Each scene shows the same named points in several views. A view is turned or mirrored, and shifted as a whole, has a little noise and may leave points out.
In the rows, 128 means zero.

Scene 1
View 1
(60): [109 131 186 127 160 115 169 124 131 152 135  98 102 107  80 138 129  70
 119 156 158 113  95 100 124 184 141 135 132  99 174  93 143 120 108 137
 156 100 100 162 140 146 101 143 176 159]
(126): [133 137 183 138 184 101 140 112  96 144 117 134 112  96 138  76  88 133
 119 126 156 165 115 112 112 100 108 130 168 126 147 133 131 140 137 133
  97 180 169  68 133  89 115 129 160 116]
(65): [138 143 186 128  99  75 131 123 101 148 133 124 113 115 137  83 135 142
 123 138 164 144 136  76 158 132 105 122 146 108 170 140 107 145 144 132
 102 131 185 131 138 107 124 116 153 100]
(6): [137 139 169 140 209 129 155 113 104 142 112 128 112 111 114 101  71 105
 115 129 139 160 104 138  88 115 131 136 158 125 142 117 153 127 113 131
 103 167 129  65 129 102 103 135 162 139]
(228): [181 176 107 153 215 188 154 102 118 145 106 138 113 171  66 122  21  69
 104 140  92 186  97 211  26 143 185 134 138 118 118 107 191  99  85 131
  82 128  68  51 128 110 118 149 140 163]
(24): [132 149 168 135 138 103 143 110 115 153 127 127 109 116 107  93 108 110
 113 149 159 149 112 110 118 145 120 129 147 101 162 126 129 130 131 136
 116 131 143 126 134 115 125 133 155 129]
(53): [178 171 140 143 118 108 113 103  89 147 114 158 119 147 133  56  79 155
 114 130 138 192 137 130 105 101 119 115 154 116 141 160 121 137 137 130
  56 155 181  75 129  81 145 120 129  93]
(211): [115 135 170 135 200 133 171 113 129 154 123 108 103 112  73 132  93  63
 115 152 147 132  87 132  90 167 144 139 143 104 155  90 160 111 103 138
 145 122  87 124 136 135 105 147 168 166]
(218): [200 193 106 144  87 142 119 114 110 151 124 142 116 194  84 105  84 112
 107 149 109 177 132 160  93 165 170 117 116  97 143 135 142 116 109 131
  66  81 123 120 130 112 143 123 125 121]
(246): [146 155 142 141 180 145 155 106 123 153 120 128 107 137  74 116  70  74
 108 154 130 156  95 156  72 159 156 133 139 103 144 107 158 108 105 136
 117 120  91 108 133 123 120 145 152 158]
(20): [175 153 158 138 174 159 159 152 103 119 113 101 118 170  96 164  86  89
 130 114  97 137 121 151 102 163 195 124 116 127 152  99 174 121  79 119
  84  93  96  92 130 125  71 120 164 145]
(148): [139 145 154 135 191 162 174 131 133 144 125  98 106 146  58 163  90  46
 117 149 119 123  91 152  86 194 182 136 121 104 155  79 177 105  77 133
 136  81  61 135 137 150  89 145 168 177]
(160): [129 138 173 134 190 135 166 125 120 144 124 110 108 124  89 136  96  79
 117 138 136 134 102 130 105 159 153 135 138 114 157  98 159 118  98 133
 128 119 101 111 136 130  92 136 171 156]
(231): [137 134 200 118  85  93 149 159 111 136 140  86 110 135 110 152 172 110
 131 135 149  96 133  64 186 193 151 123 111 104 194 106 123 141 109 126
 125  67 144 185 138 144  86 112 173 124]
(94): [146 160 148 135 123 111 136 105 117 160 130 134 108 133  97  90 101 107
 111 157 150 157 115 122 107 152 127 127 139  96 153 128 126 122 128 138
 109 116 134 132 135 114 138 135 145 127]
View 2
(148): [ 87  80  81 129 117 113 158 123 169 125 138 130 127 100 116 112  90 171
 110 131 133 123  87  91  42  70 115 137 108  83 126 164 122 132  81 106
 163 121 148 137 123 110 195 162 132 187]
(94): [152 105  67 130 120 125 130 144 150 106 134 109 144  75 140 122 101 132
  84 113 116 153 145 116  97 138 126 111 152 139 154 127 108 123 146 123
 109 135 163 110 113 107 122 146 120 102]
(228): [109 145  12 117 112 137 149 122 209 191 161 166 167  89 119 107  16 218
 119 132 147 130 110  90  17 112  97  87 115 106 154 155 166 111  82 150
 120 110 131 119 111  94 155 193  58 157]
(53): [183 148  40 125  97 162 113 150 170 147 153 136 153  74 160 130  70 143
  77 121 118 165 181 145 129 197 121  92 166 166 173 119 138 130 160 164
  65 162 167  80 107  84  90 126  87  68]
(60): [105  66 106 132 131 112 131 132 136  77 122 101 115  90 122 137 139 128
  78 120 105 145 102 112  85  95 124 134 119  99 135 152  99 144 120  90
 148 145 173 135 116 115 177 155 162 152]
(211): [ 97  90  80 124 135 118 124 120 157 107 132 121 129  84 111 143 103 156
  77 117 110 149  94 107  63 101 112 109 103  91 145 156 125 142 105 107
 137 138 169 137 110 112 179 185 136 157]
(246): [119 112  54 122 125 123 135 129 169 133 139 130 150  82 119 124  75 172
  94 118 124 143 114 101  54 114 110 103 121 110 152 148 134 122 109 121
 124 125 155 123 111 103 154 180 105 140]
(218): [162 115  39 133  94 130 167 156 174 146 149 131 161  89 159  78  65 153
 135 127 144 130 167  98  74 124 132 137 181 156 144 122 116  99 133 141
 118 108 130  91 126  93 104 108  88 113]
(20): [100 103  69 129  83 148 153 133 192 161 159 157 125 107 133 112  70 178
 111 146 141 120 113 116  71 103 120 139 127  97 133 160 147 147  82 138
 134 146 144 111 127  90 178 123 111 175]
(231): [129  47 137 146  89 129 145 152 131  74 131  99  93 106 153 119 163  89
  89 131 108 130 139 138 142 108 148 182 158 120 119 140  84 159 135 105
 143 166 174 107 137 106 163  67 186 144]
(126): [145 130  68 119 112 164  88 132 157 126 146 135 127  72 131 167  93 143
  42 120  99 176 145 158 134 191 110  77 122 132 172 137 146 160 143 149
  73 188 192 104 101  93 135 164 114  92]
(160): [102  96  82 125 115 135 130 123 163 122 140 131 125  92 120 137  98 156
  80 129 118 141 107 119  80 111 115 118 113  96 144 158 129 148 104 121
 130 149 167 126 113 104 177 162 132 155]
(65): [165  95  97 133 102 147 110 150 134  90 135 105 119  77 152 144 132  98
  58 119  98 165 168 153 156 173 135 121 162 151 156 122 106 153 165 130
  90 178 187  95 115  99 119 108 146  84]
View 3
(60): [105 172 105 103 165 145 110 108 130 121 123 119  80 144 144  75 137  95
 126 169 118 162 146 114 122 173  84 101  70  53 129 119  87 116 124 115
 132 150 136  58 151 167 106 130  75 113]
(211): [125 177 131  94 148 141 111 145 127 129 132 123 103 148 179 101 126  98
 148 167 126 151 161  85 115 203  96 102  63  63 138 142  86 132 133 132
 117 157 105  57 127 154 105 137  85 121]
(228): [155 174 187  80 139 159  94 206 145 162 136 150 178 144 196 167 112 128
 186 126 135 126 176  13  97 221 139 128  85 114 138 188 121 166 154 190
  88 134  86  77  90 100 105 161 136 161]
(65): [126 144  66 111 157  68 156 126 156 114 111 163 101 153  88  83 141 149
  91 180 104 175 108 131 139  83 135 120  92  91 162 150 143 142  83 135
 166 157 153 103 119 158 178 121  80 125]
(231): [ 97 169 100 133 183 128 103  63 142 111  89 132  89 117  77  49 153 119
  84 154  91 172  92 147 127  98  93 102  96  71 126 104 116 108 104 113
 160 126 214 106 166 158 115 107  67 106]
(24): [125 155  87  94 158 100 141 141 147 126 125 151 102 156 124 102 134 133
 119 173 113 165 139 103 131 130 125 119  84  84 152 151 127 141 104 144
 142 156 125  77 114 155 156 138  95 136]
(126): [159 156 100 102 119  55 169 176 143 119 125 163 126 158 147 110 112 147
 120 198 122 161 132 105 134 134 150 112  71  97 187 183 131 170  95 144
 155 175 108 104  88 148 179 122  74 113]
(160): [130 178 140 104 144 136 110 140 131 129 121 130 118 138 165 101 124 111
 140 163 122 146 144  89 113 186 107 104  71  76 146 147  96 138 130 137
 125 147 126  79 125 144 111 130  82 117]
(6): [159 169 134  98 118  92 140 179 137 130 127 152 138 148 175 120 110 131
 141 182 128 152 146  82 120 172 138 111  67  96 173 178 115 167 119 152
 134 167 100  93  93 137 148 128  81 117]
(94): [119 150  87  91 170 115 136 146 152 131 126 157 107 162 118 111 139 136
 126 158 113 161 146  90 127 130 129 129  91  90 140 153 133 139 108 151
 132 147 123  70 119 146 154 146 114 154]
(20): [140 187 187 114 144 156  78 141 139 144 108 138 162 115 159 119 123 122
 151 129 116 135 132  67 100 187 120 108  90 101 134 157 109 145 147 159
 114 122 155 109 118 109  88 126  95 124]
(246): [132 167 134  89 155 142 112 164 139 142 134 140 124 153 166 128 127 119
 155 150 126 147 163  61 112 191 117 122  79  85 135 158 111 142 131 157
 111 144 106  63 115 137 120 152 110 146]
View 4
(126): [103 158 132 115 124 142 144  67 112  94 107 146 154 157 192 182 117  87
 136 150 173 181 143 127 105 125 192 112 150 124 169 140 160  97 165  70
 108  78 130 181  86 131 152 106 127 204]
(53): [106 123 124  93 109 145 189 113  97  57  96 134 137 138 177 184 113  85
 105 161 156 173 136 153 133 180 194 131 180 136 159 145 140 106 155  55
  98  77 147 153  82 125 141 141 106 175]
(228): [ 64 212 105  23  48 132 178  74  94  78  80 106 178 100  89 180 125 125
 109 142 101 161 126 106 195 152 166 111 180 163 103 101  81 143 115 178
 106  59 180 182 129 163 216 138  96 179]
(218): [101  99 115  61 102 148 188 139  93  63 108 127 118 100  96 137 126 117
  83 151 130 149 113 132 161 190 177 138 168 133 106 127 125 145  99 117
 121 108 166 121 124 132 155 166  81 147]
(246): [ 86 180 125  65  89 141 142  69 110 111 103 129 146 104 100 145 128 111
 129 134 132 155 114  97 143 142 169 119 143 123 105 112 132 136 115 157
 119  84 153 158 125 140 187 120  91 194]
(20): [ 84 148  96  58 114 131 140  88 104  94 130 129 171 134  87 140 123 150
 109 141 133 167 133  91 162  96 165  88 150 149 108 115 119 165  89 163
 135 117 163 170 149 168 203 138 124 157]
(94): [108 130 136  97 116 151 147  97 112  99 113 142 114 112 128 136 126  92
 125 140 154 154 114 118 117 163 182 136 138 108 119 131 162 122 124 105
 122  97 139 139 108 121 145 127  83 186]
(24): [111 135 133 110 130 150 134  85 116 106 121 146 121 125 139 139 125  92
 132 140 163 162 120 113 102 143 185 129 133 105 130 134 168 121 131  99
 122 101 134 148 110 119 144 115  97 196]
(160): [ 91 170 120  85 120 139 117  62 117 124 122 140 153 125 108 136 128 121
 136 131 148 162 123  85 125 100 170 105 128 119 110 117 146 143 109 156
 134 105 144 168 133 147 186 110 112 195]
(65): [127  88 136 136 165 152 136 104 117 100 136 160 112 149 170 135 121  89
 122 148 190 169 128 127  83 138 193 125 133  99 153 149 191 115 137  53
 125 122 119 138 100 112 118 120 112 180]
(148): [ 81 178 115  62 104 136 110  64 117 133 125 129 150 102  56 111 137 141
 131 122 130 150 110  67 148 101 154 105 123 120  79 102 130 167  80 203
 142 115 157 158 160 155 204 118  99 184]
(6): [ 88 188 120  88 106 139 141  56 111  98 101 135 168 145 153 176 117 103
 135 142 153 179 136 111 130 114 181 104 151 136 144 125 140 117 148 115
 110  75 142 188 102 147 179 108 121 203]
(231): [125  62 122 129 192 147  96 112 124 128 175 166 109 144 102  79 131 131
 120 134 184 155 117  88  83  89 175 111 101  89 110 140 197 160  81 112
 162 173 122 123 147 127 137 127 117 157]
View 5
(53): [159  91 105 139 170 166 111  85 115 128  94 136 181 183 100 134 193 143
 118 107 173 170  86 112 191 177 150 183 109 131 155 171 119 118 140 100
 116 148 180 118  77  46  70 137  93 127]
(60): [153 104 161  88 148 141 155 162 139 114  94  94 163 125 109 119 105 136
  84 132 110  50 131 138  68 145  74 122  89 137 132  99 123  84 143  76
 115 119 105 140 161  88 158 143  98 100]
(160): [150 124 109 104 156 151 149 149 132 100 105 112 187 115 121 104 132 131
 103 135 131  85 146 125  91 151  94 132  84 138 115 129 138  97 145 104
 114 142 107 130 141  97 151 151 104  85]
(148): [153 137  97  95 149 107 149 166 161  85 117 112 190  96 134 124 111 123
 111 155 117  70 150 123  65 147  76 117  81 116 103 112 138  96 126 124
 124 139  70 144 144 113 183 146 142  63]
(211): [163 125 110  89 165 152 166 166 144  97 106 103 195 107 107 114 130 122
 103 132 127  69 141 115  80 151  79 120  80 132 121 121 149  95 141  91
 109 143  89 130 144  90 166 148  98  87]
(246): [169 125  81 102 170 134 151 149 154  93 110 115 206 120 108 135 149 121
 117 131 145 102 124 101 113 161  97 132  85 119 126 139 146 104 126 112
 116 150  92 131 115  83 150 143 119  86]
(20): [134 138  78 123 140 117 123 128 134  88 123 133 183 111 155 105 136 139
 121 153 135 118 160 136  93 154 108 143  83 129  92 136 131 107 133 152
 128 150 114 141 122 121 146 146 147  60]
(6): [157 118  84 119 175 191 156 130 113 104 107 121 202 125 108  90 170 128
 112 115 159 120 140 108 128 161 114 147  77 151 119 159 157 112 156 102
 104 158 135 111 118  77 120 156  76  99]
(231): [117  88 215 113 114 120 109 122 116 133  80 110 105 161 137 117  91 168
  71 143  97  71 123 187  75 137  95 145 115 142 139  89  78  79 146  86
 131  96 156 154 164  93 127 130 112 109]
(65): [143  74 184 122 151 173 118 104 100 145  75 117 138 183 103 117 147 157
  83 108 139 116  93 150 141 155 122 166 113 151 163 132 101  95 155  65
 115 119 185 127 130  50  84 136  68 138]
(24): [159  97 145 107 162 160 141 130 128 124  88 111 170 156  98 127 146 139
  96 115 139 103 103 122 127 159 107 148 101 136 151 133 122  98 142  77
 112 130 143 126 126  60 118 140  87 121]
(218): [158 108  97 124 153  83  97 103 161 105 109 136 176 166 128 178 154 137
 124 139 147 151  87 116 154 175 128 165 117  91 144 139 101 112 102 133
 137 137 128 145  82  72 115 127 167  96]
(126): [157  99 116 123 174 213 147 115  94 125  91 120 185 154  96  88 178 138
 104 101 162 130 120 118 151 163 127 159  88 163 139 162 144 111 166  78
  98 152 170 107 116  56  90 152  48 125]

In a view up to two points have been moved. Name them for each view, in the order of its rows, or write -.
view 1 -> (20)
view 2 -> -
view 3 -> (231)
view 4 -> (53)
view 5 -> -

Scene 2
View 1
(125): [109 142 106 168 153 123 104 134 150  47 194 107 138  96  84  93 142 117
 110 131 146 158 146 100 137 115 131 170 114 125 185 111  89 163 149  97
 153  69 132 165 101 158  47 145  94 123]
(9): [142 146 114 164 124 115 105 146 131  75 197  86 134 121  94  84 149 136
  98 138 140 173 125 109 142 117 138 148 119 100 186 132 111 146 132  90
 127  93  99 162  84 150  56 117  88 121]
(174): [154 186 135 186 153 105 114 136 163  40 155  77  98  91  83  82 149 163
 122 121 126 153 147 110 132 102 129 171 101 100 169 136  76 120  92  95
 144 113 131 181  72 162  72 157 132 128]
(33): [113 139 120 162 167 104 151  89 136  94 113 101 170 120 117  94 127 137
 156 135 155 157  68 119 128  84 112 117 147 156 120  93  98 111 158 131
 147 186 176 133  99 171 133 119 157 163]
(95): [121 156 117 180 158 125 107 126 147  37 156 100 119  94  73  86 144 140
 121 117 146 149 154  86 144 111 141 181 104 125 181 103  84 152 140  99
 154  77 137 174  94 155  55 147 123 137]
(111): [ 84  73  85 139 140 128 143  92  92 126 147 123 222 157 117  98 130  90
 138 146 183 175  49 100 149 103 134 100 166 175 148  67 141 158 230 135
 139 144 142 111 126 153 111  69 112 164]
(200): [100 144 117 170 182 109 144  91 152  73 120 108 164 102 106  95 126 129
 159 128 157 151  90 115 123  84 113 135 137 162 125  89  89 120 156 130
 158 165 186 139 101 175 120 137 156 159]
(151): [104 171 117 183 185 119 112 118 177  22 159 109 126  70  80  98 135 128
 132 115 143 139 159 102 121 100 122 183 103 136 164 107  67 147 129 102
 171  90 173 174  98 168  66 176 129 131]
(70): [ 83 140 112 170 195 115 142  84 160  61 118 121 175  94 104 103 120 117
 163 125 164 142 101 109 116  85 112 142 136 171 126  76  82 129 169 132
 171 152 204 141 111 177 117 147 156 163]
(107): [132 131 117 169 142 122 124 113 116  76 131  97 143 129  90  82 141 141
 128 124 157 161 111  89 154 105 143 146 126 134 168  97 110 141 161 114
 138 115 125 152  97 147  82 111 137 152]
(85): [113 131 114 157 156 101 144 104 136 103 147 100 179 125 122  96 132 123
 144 143 154 169  65 132 123  91 109 110 150 144 128 105 107 118 155 127
 140 177 162 130  99 171 121 113 129 148]
(117): [102  76 103 145 140 121 158  76  80 138 100 112 210 168 122  89 127 119
 153 141 183 171  30 100 154  90 135  87 168 176 130  61 143 132 222 146
 130 186 149 109 117 149 139  61 150 183]
View 2
(70): [154 128 202 138 124 131 168 133  94 101 138 147  92 121 113 125  94 133
 129 121 116 180 158 130 113 207 149  86  48 158 140 127  74 145 157 158
 176 130 188  74 126  85 198  84 128 112]
(174): [118 147 134 126 165 127 155 160 114 125  70 141 136 104 132 118 238  94
 126 148  60 152 161 105 125 193 139  73  88 127 121 180 110 170 158 103
 174 143 164  65 151 118 106  86 127 115]
(111): [143 135 164 151  83 148 157 100 107 102 181 157  56 143 164 124  56 151
  70 121 192 150 147 163 135  78 122 158  79 175 152  94  94 149 103 142
 155 109 152 106  97 114 195  99 152 113]
(117): [149 164 196 149  94 119 191  95 122 110 203 161  41 130 174 112  36 148
  60 118 189 145 139 150 144 112 132 169  84 174 165  83 120 118 107 136
 178  98 154  98 101 106 185 116 136 132]
(95): [134 139 115 140 146 131 144 151 125 105  70 140 139 123 134 147 187  95
 125 120  90 149 171 134 109 174 124  69  84 132 105 165  91 203 148 108
 159 164 160  73 144 119 133  77 141  94]
(107): [134 158 139 145 135 121 167 128 130 112 119 148 107 122 159 128 143 107
  95 121 124 139 157 137 126 150 126 112  94 144 126 136 115 169 133 106
 169 139 152  84 131 121 137  94 139 112]
(200): [147 137 198 134 126 128 175 134  98 109 144 148  87 117 123 112 112 130
 119 129 112 172 153 120 121 200 152  99  58 156 147 128  91 133 152 148
 181 119 184  74 126  91 181  92 124 118]
(85): [131 132 188 128 115 142 166 128  88 118 153 155  70 117 139  98 134 142
  99 153 125 164 142 122 143 144 149 128  72 161 158 130 106 122 132 143
 177  98 170  83 118 100 169 101 127 129]
(151): [139 122 141 132 148 140 140 161 101 101  69 136 140 117 110 141 185 106
 146 124  77 169 172 124 102 208 138  51  63 135 109 170  70 192 164 129
 163 164 177  66 143 102 156  66 134  92]
(9): [111 136 101 127 135 156 134 142 113 119  84 146 118 121 155 124 228 108
  99 151 107 137 156 128 135 101 121 107 102 140 121 168 109 185 124 100
 154 136 142  86 132 133 114  86 146 107]
(125): [129 121 105 131 133 155 120 149 104 105  75 140 132 129 135 142 193 108
 122 132 103 153 166 138 114 131 122  78  81 141 108 166  76 206 136 117
 151 157 155  84 134 122 147  69 151  91]
View 3
(85): [ 94 130 106  90 158 169 127 100 110 113 121 114  98 131 121 130 113 114
 134 115  88 104  95 140 155  90  92  82 108  72 147 152 157 161 122 139
 122 110 140 156 110 136 145  86 152 139]
(70): [ 74 142  78  90 155 152 160  79 132 109 103 120  65 135 125 161 103  77
  96 154  78 101  78 139 156 110  69  91 120  66 115 156 133 174 145 144
 132 109 166 171  94 164 165 140 131 163]
(33): [ 89 140 102  86 151 168 144  74 110 104 119 110  94 127 113 146 108 113
 120 127  89  91  85 141 153 108  88  82 112  66 133 157 147 163 129 129
 109 101 151 162  99 133 136 112 151 146]
(9): [113 102  97 134 155 156  80 183 116 114 125 139 106 165 156 105 175  58
 123 117 132 129 121 130  92  84  91  87  64 145 184 161 160 130 168 136
 136 160 123 149 161 153 185  93 136 107]
(95): [ 96 114  73 134 148 139 116 158 136 110 104 139  83 165 157 144 168  23
  81 158 131 115 105 133  86 111  72 103  68 142 155 171 141 137 194 132
 135 158 151 165 140 169 196 150 119 128]
(107): [ 97 109 105 118 174 149 109 122 119 107 118 120 102 155 128 135 155  77
 106 133 138 114 117 143 115 122  82  91  83 109 155 159 127 144 159 132
 114 141 136 155 137 125 165 134 127 129]
(151): [ 87 134  52 120 122 140 143 138 144 109  98 144  69 151 159 160 140  20
  75 169  93 102  77 129  99 100  65 102  83 127 136 172 156 152 188 132
 141 139 166 174 116 196 193 150 125 143]
(200): [ 84 141  87  94 149 157 152  84 124 107 110 120  79 134 123 156 111  89
 108 145  84  94  79 141 148 106  80  88 111  72 124 160 146 164 143 134
 119 109 158 167  98 151 154 128 141 148]
(174): [111 130  63 128 100 153 123 156 121 104 119 149 108 153 156 146 169  37
  92 145 117  85  82 125  70 103  91  96  49 159 168 187 179 123 203 106
 110 145 143 165 133 170 167 126 140 110]
View 4
(117): [144 109 121 162 157 120 123 107 200 167 150 107 132 101 201 131  90 164
 169  78 201 154 235 146 108 107 107 152  86 100 152  90 124 177 193 115
 104 158 116 158 127 165 102  94 188 132]
(85): [128 132 138 148 151  81 153 148 156 126 135 131 139 136 136 137 135 174
 128 113 175 130 180 135 124  97 116 160 135 101 127  91 116 156 180  72
 129 138 113 134 156 139 130 114 157 113]
(107): [146 136 123 137 141  95 139 141 142 123 109 134  90  83 120 144 165 117
 146 136 144 163 161 116 114 122 136 121 131 141 127 107 109 156 159 114
 128 114  97 145 138 116 127 134 138 122]
(70): [119 156 124 149 185 111 133 145 134  95 108 132 175 118 113 150 144 147
 160  99 188 103 183  98 126  94 113 140 155  88 172 122 127 157 151  88
 121 149  87 111 177 128 141 121 121  94]
(174): [130 159 143 133 136  62 159 176  96  91  85 160  92 112  52 155 211 113
 113 185 113 136 118  98 117 117 144 124 184 141 103 107  94 143 158  79
 145  94 107 126 153  86 154 144 101 115]
(33): [124 134 135 159 162  91 138 143 152 124 116 132 159 131 131 141 131 158
 140 114 182 110 196 121 111  95 113 155 151  93 142  98 116 164 186  76
 116 149 120 130 151 134 132 103 142 118]
(200): [120 150 130 155 175  99 138 145 139 105 108 133 172 129 114 146 140 154
 149 109 187  98 187 107 117  90 110 149 159  85 160 111 121 159 167  76
 120 152 103 116 168 127 140 115 125 102]
(125): [140 163 126 108 149  83 160 166 117  84 125 146  82  88  92 149 193 132
 131 138 135 174 108 106 151 118 144 119 136 154 122 124 109 131 112 112
 156  89  54 129 171 106 141 161 126  91]
(9): [148 144 135 115 123  59 167 166 128 110 131 145  54  95 100 142 191 137
 106 160 120 188 113 128 138 124 146 130 132 164  90 100 100 133 144 101
 158  82  85 148 144 112 136 153 146 113]
(151): [123 177 126 124 168  89 151 169  95  66  94 152 126  98  59 158 201 118
 139 143 140 125 120  81 139 107 139 117 175 129 144 132 113 136 119  96
 145 108  64 109 181  95 156 154  93  88]
(111): [151 121 116 136 159 117 137 119 190 149 170 106 116  90 199 131 100 176
 161  65 199 178 201 147 139 109 113 150  73 118 150 101 129 160 155 121
 122 142  78 153 148 165 107 119 194 108]
(95): [138 160 123 122 152  91 149 162 108  87  96 147  87  76  76 153 199 106
 140 154 129 159 121  93 131 122 145 106 155 152 128 125 106 140 123 115
 145  96  69 126 159  95 147 156 106  99]

In a view up to two points have been moved. Name them for each view, in the order of its rows, or write -.
view 1 -> -
view 2 -> -
view 3 -> (151)
view 4 -> (200)
